A landscape with many peaks, sampled at points; each row gives a point and its height.
A climber steps from a point to the highest of its 2 nearest points, and stops where none of them is higher. Distance is the straight distance between rows; heights are no part of it.
q495 height 376: [128 126 157 109 108 164 177 108  94 148 127 153 112 100 143 167 183 189
  87  75 155 131 155]
q658 height 267: [135 198 175 106 136 158 127 127  66 126 105 151  68 111 110 122 145 196
 144  84 142 110 176]
q48 height 224: [102 179 123 107 123  62 158 103 142  94 127 173 100 135 131 129  81 109
  83 152  98  70 163]
q564 height 291: [145 176 172  92 117 174 153 126 105 159 123 140 106 101 109 124 131 186
 146 103 126 106 165]
q304 height 180: [113  94 103 122 164 119 110 156  97  59 130 122 131 144 133 166 199 128
  93 147 114  98 166]
q178 height 545: [126 125  76 151 158  96 121 115 146  73 170 156 133 128 152 150  80 111
 109 155 169 152  62]
q128 height 449: [147 100 134  79  74 157 152 104 169 177 146 114 155 118 116  96 100 157
 137 126 173 139 106]
q160 height 482: [161 112 120  86 140 178 134 169  91  67 140 127 151 103  64 137 148 158
 144 144 173 137 119]
q571 height 647: [136 117  90 175 140 109 105 144 146 136 141 111 155 130 159 140  86  62
 151 116  90 179  88]
q925 height 357: [134 143 135 112 141 191 154 176 149 147 166 109 163 110 101 110 129 128
 199 157  97 120 138]
q187 height 252: [ 90 203 136 124 164  80 131 126 114  80 136 149  83 136 114 120 101 113
 104 127 107  74 172]
q369 height 412: [131  85 115 145 149 168 151 174 124 122 158 120 172 107  91 145 158 126
 168 135 123 161 104]
q263 height 337: [138 111 116 103  76 132 125 104 168 164  99 120 119 127 111 109 133 143
 124 160 144  88 146]
q435 height 539: [170 130 143  55 134 154 119 180  94  77 122 117 142 103  74 110 130 137
 119 125 163  99 150]
q124 height 631: [137  99 123 182 116 140  97 117 111 172 121 132  85 164 163 149 186 146
 139 105 143 186 119]
q917 height 550: [131 123  88 207 160 119 141 112 117  92 169 163 113 138 120 141 130 141
 151 153 172 187  93]
q696 height 197: [112 109 115  87 126 123 131 138  86  71 116 136 127 145 144 181 199 169
  76 126 141  86 179]
q183 height 330: [164 144 143  77  81 172 165 126 118 150  91 124 113  96 107 135 149 191
 123 134 130  76 183]
q223 height 537: [113 112 106 166 147  86 150  99 133 117 139 127 116 166 172 161 166 114
  88 100  95 151 141]
q219 height 395: [119 156 141 160  83  68 112  86 155 228  85 116 111 137 171  98  98 114
 152 147  90  94 131]
q699 height 532: [127 116 148  77 128 162 132 150 134 127 158 103 160 108  88  92 106 106
 129 107 140 136 108]
q46 height 296: [128 175 144 118  94  89 119 134 175 190 114 112 121 124 125  52  90 109
 155 207  86  58 137]
q813 height 139: [109 134 139 123 144 117 153 149 159 122 152 114 158 120 125 128  98  64
 117 133  89 107 128]
q149 height 374: [103 150 172  90  94 120 121  97  89 127  86 144  94 127 128 127 142 185
  78  89 183 101 157]
q612 height 479: [152  64 155 106  91 167 119 125 110 169  99  86 167 120 136 141 186 164
  96 101 159 144 132]
q652 height 108: [115 125 136 131 107 137 179 117 157 206 127 126 164 129 153 140 102 112
 120 117  77 105 157]
q922 height 424: [116 103 157  99  94 144 129 101 113 163  96 127 124 121 128 140 169 164
  84  97 164 108 145]
q493 height 299: [113 155 153 107 133 123 119 148 136 132 112 123 102 132  99 103 134 115
 141 167 109  80 159]
q272 height 439: [133  99 107 110 139 158 154 158  89  70 139 151 138 122 102 154 168 144
 103 146 173 130 141]
q994 height 540: [156 156 114 188 128  86  79  88 155 170 114 137 108 110 169 139  77 141
 155 106 127 185  84]
q854 height 304: [105 211 133 115 152 108 138 123  73  85 138 174  68 139 109 132  81 154
 130 104 183 116 140]
q361 height 153: [109 109 128 131 175 142 130 184 133  88 148 115 165 133 123 132 124  54
 147 149  73 106 136]
q172 height 400: [121 132 130 129 140 157 163 125 105 104 146 158 127 117 112 146 138 136
 118  96 165 141 135]
q948 height 575: [131  99 158 165 116 131 106 133 107 203 113 110 113 143 179 152 179 156
 134  60 117 196 127]
q766 height 372: [116 125 153 130 122 168 194 119  88 128 155 149 140  94 120 152 140 160
 103  60 160 162 135]
q438 height 125: [134  76  85 124 105 101 108  88 154 104 119 141 129 156 123 125 122 125
 103 147 192 145 102]
q332 height 515: [101 166 142 156 175 128  73 142 117  96 137 128  96 141 113 114 119 101
 165 141 128 127 125]
q411 height 124: [ 93 151 137 135 124 121 190 127 148 141 158 127 143 110 147 141 102  83
  98 112  64 103 156]
q227 height 331: [133 169 133 113 119 171 150 142 173 191 143 120 138 121 116  93 117 147
 187 148  96 101 145]
q127 height 159: [126  94  98 123 104  49 137  69 170 125 120 123 163 153 168 154 109 100
  57 141 126 122 107]
q679 height 300: [137  95 117  99 114 135 112 134 148 120 115 116 115 138  93 112 133 128
 123 161 141 107 145]
q309 height 140: [112  92 101 114  98 101 130  85 150 117 111 142 134 153 147 143 137 124
  69 152 163 119 127]
q123 height 196: [102 132 113 116 100  56 155 103 166 105 122 139 128 133 148 128  98  94
  56 163  95  64 155]
q634 height 437: [145 135 137 133 153 175  82 162 101 109 119 126 103 120  95 140 184 165
 181 169 131 128 140]
q35 height 576: [138 140  88 209 162 102  83 126 137 130 143 131 114 156 159 148 113 105
 159 137  93 173 108]
q238 height 649: [118 119 177 141 168 156 121 165  65 105 134 117 138 113 139 153 205 141
 111  74 123 156 133]
q208 height 472: [150 108  79 143 148 148 132 142 149  88 184 143 130 118  97 100 108 119
 189 174 161 152  88]
q674 height 720: [131 102 172  90 151 163 114 177  71  95 118 107 161 102 105 131 166 135
 107  78 147 148 114]
q823 height 484: [135 160 136 185 123  85 115 110 142 178 119 116 129 131 187 125  68 105
 144  87  72 186 101]
q880 height 440: [133 110 111 154 140 167 148 145 136 118 175 136 150 116  96 106 124 118
 195 127 135 181  89]
q248 height 242: [135 173 128 112 143 152 122 144  62  89 109 155  87 123 100 143 153 190
 134 141 171 110 174]
q344 height 175: [118 128 112 132 111  56 142 106 171 111 132 139 156 128 172 146  82  87
  73 147  83 107 114]
q449 height 349: [118 177 156 149 104 122 122 112 155 242  86 106 104 129 155  82  90 138
 178 139  94  90 142]
q959 height 311: [130 159 144 135  98 159 144 106 160 219 114 122 117 124 137 104 129 166
 185 134 102 105 161]
q703 height 443: [133 158 128 177 112  66 109 101 151 214  99 106 130 134 179 110  83 101
 156 120  72 146 124]
q580 height 527: [ 85 141 175 123 135 109 122 137 107 140  98  97 125 141 150 133 166 102
 109  90  57  78 168]
q740 height 512: [127 150  89 190 175 137 123 126 130  74 163 157  95 127  94 125 106 140
 178 172 155 161  82]
q530 height 734: [125  99 140 159 160 123 120 155 122 131 133  93 177 130 136 127 105  60
 153  89  85 173  84]
q608 height 334: [121 155 133 128 116  96 103 137 161 163 112 114 115 137 126  94 103  90
 144 164  84  80 131]
q780 height 167: [114  88 129 117 162 114 106 169 101  70 132 112 151 148 119 139 164  80
 106 141 106 106 139]
q199 height 218: [120 132 121  74 134 129 119 135  55  79 103 148 112 140 117 158 156 182
  89 131 180  86 177]
q619 height 276: [103 213 118 140 176 122 140 136  90  97 141 189  73 142 109 132 114 134
 131 123 128  80 182]
q561 height 113: [132  70 106 121 108 141 128  96 134 109 135 142 147 136 118 145 122 129
  95 118 204 178  83]
q343 height 518: [147 143 120  70  96 164 173 110 158 140 157 154 142 102  92 109  93 148
 142 132 145 123 139]
q265 height 607: [134 136 133  77 111 144 148 127 153  91 160 142 148 102  91  72  49 121
 120 127 158 131 108]
q8 height 470: [125 163 126 167 173 158  89 160 113  94 124 148  83 135  94 129 162 146
 164 157 128 107 161]
q559 height 51: [135 124 114 130 115  78  62 102 158 109 102 138  81 157 129  85  96 115
 121 221 167  98 103]
q789 height 73: [164 123  76 116 101 122 107 113 192 122 143 115 129 126 116  86  78 120
 155 175 170 139  70]
q803 height 381: [144 118 114 126 131 201 178 175 146 149 154 116 195 102 108 147 148 132
 168 146  82 127 134]
q573 height 406: [166 159 132 114 128 183 110 161 110 116  96 115 115 115 103 141 177 197
 168 191 135 107 166]
q412 height 103: [137  50 100 117 141 146 138 138 135  97 145 121 172 128 105 133 119  91
 108 110 167 181  75]
q207 height 62: [159 125  97 132  99  72  58 116 173 116 118 118  96 150 118  69  72 128
 141 192 146 121  70]
q444 height 591: [ 96 132 182 136 156 126 114 156  74 111 110 107 109 150 160 140 215 135
 104  74  81 116 163]
q254 height 533: [149  81 177 127  99 159 124 139 101 200  96  95 141 122 164 141 176 154
 139  70 115 171 116]
q44 height 504: [119 151  84 156 151  85 108  87 144  90 141 162 110 128 154 147  80 144
 105 162 189 138  98]
q341 height 84: [184  83  94 115 105 131 118 131 187 140 142 117 157 109 131  96  68  89
 140 155 141 163  56]
q112 height 485: [ 93  95 128 121 160  80 144 106 123 110 146 104 151 156 170 150 152  95
  81  84  71 135 118]
q582 height 477: [ 98  92 158 126 118 103 128 157 116 146  94  89 159 154 163 138 190 100
 101 111  59  75 164]
q831 height 601: [125 108  90 187 142 116 148 106 141 101 165 157 149 126 130 144 102 102
 124 124 146 196  80]
q640 height 93: [160  73  94 118 109 153 152 152 165 131 155 116 176 124 117 124  96  75
 134 136 153 170  77]
q543 height 574: [148  85  81 186 128 112 144 109 139 133 153 133 178 124 157 154 111  87
 140 102 126 209  71]
q767 height 650: [111 142 171 142 183 119  98 161 119 133 131  81 148 127 139 116  92  62
 165  76  74 156  98]
q730 height 604: [100 142 175  94 107 116 146 130  94 142 100 122 117 111 139 130 146 139
 103 102  92  78 192]
q887 height 623: [125 103 174  57 138 139 127 160  95  88 105 105 155  98  93 120 145 112
  90 107 119  96 147]
q717 height 370: [176 139 138  89  95 194 155 141 114 129  93 104 139 104 110 155 175 181
 137 161 142 113 168]
q865 height 610: [134 143 109 161 117 119 118  89 166 161 118 141 104 127 154 124 109 123
 144 133 133 160 111]
q222 height 394: [163  81 109  90  62 112 120  79 167 179 111 117 134 138 113  94 117 149
 123 144 179 127 104]
q714 height 711: [130 113 124 163 112 140 126  95 138 154 113 137  97 148 149 144 159 164
 124 126 142 152 126]
q378 height 606: [116 131  97 202 163 124 125 116 119 134 148 141 110 166 159 153 162 129
 150 115  71 159 132]
q390 height 572: [107 155 157 156 166 106  82 121 124 122 117 121 111 140 140 114 109  90
 142  93 103 154  95]
q950 height 332: [ 90 170 148 116 131 110 111  93 107 107 124 151  80 140 127 120 103 150
 100  96 173 116 131]

Where does a climber stop that starts at each point below?
q227 => q831
q361 => q530
q766 => q674
q658 => q530
q46 => q714
q959 => q714

Call two points neighbours if one is among the 2 nearest of the other. Go from one point of each pair to the other, from neighbour to neighbour, staying as high as possible. Name the lowest point that can't be avoided.
q265 / q608 => q493
q378 / q831 => q543
q378 / q530 => q35
q730 / q674 => q580
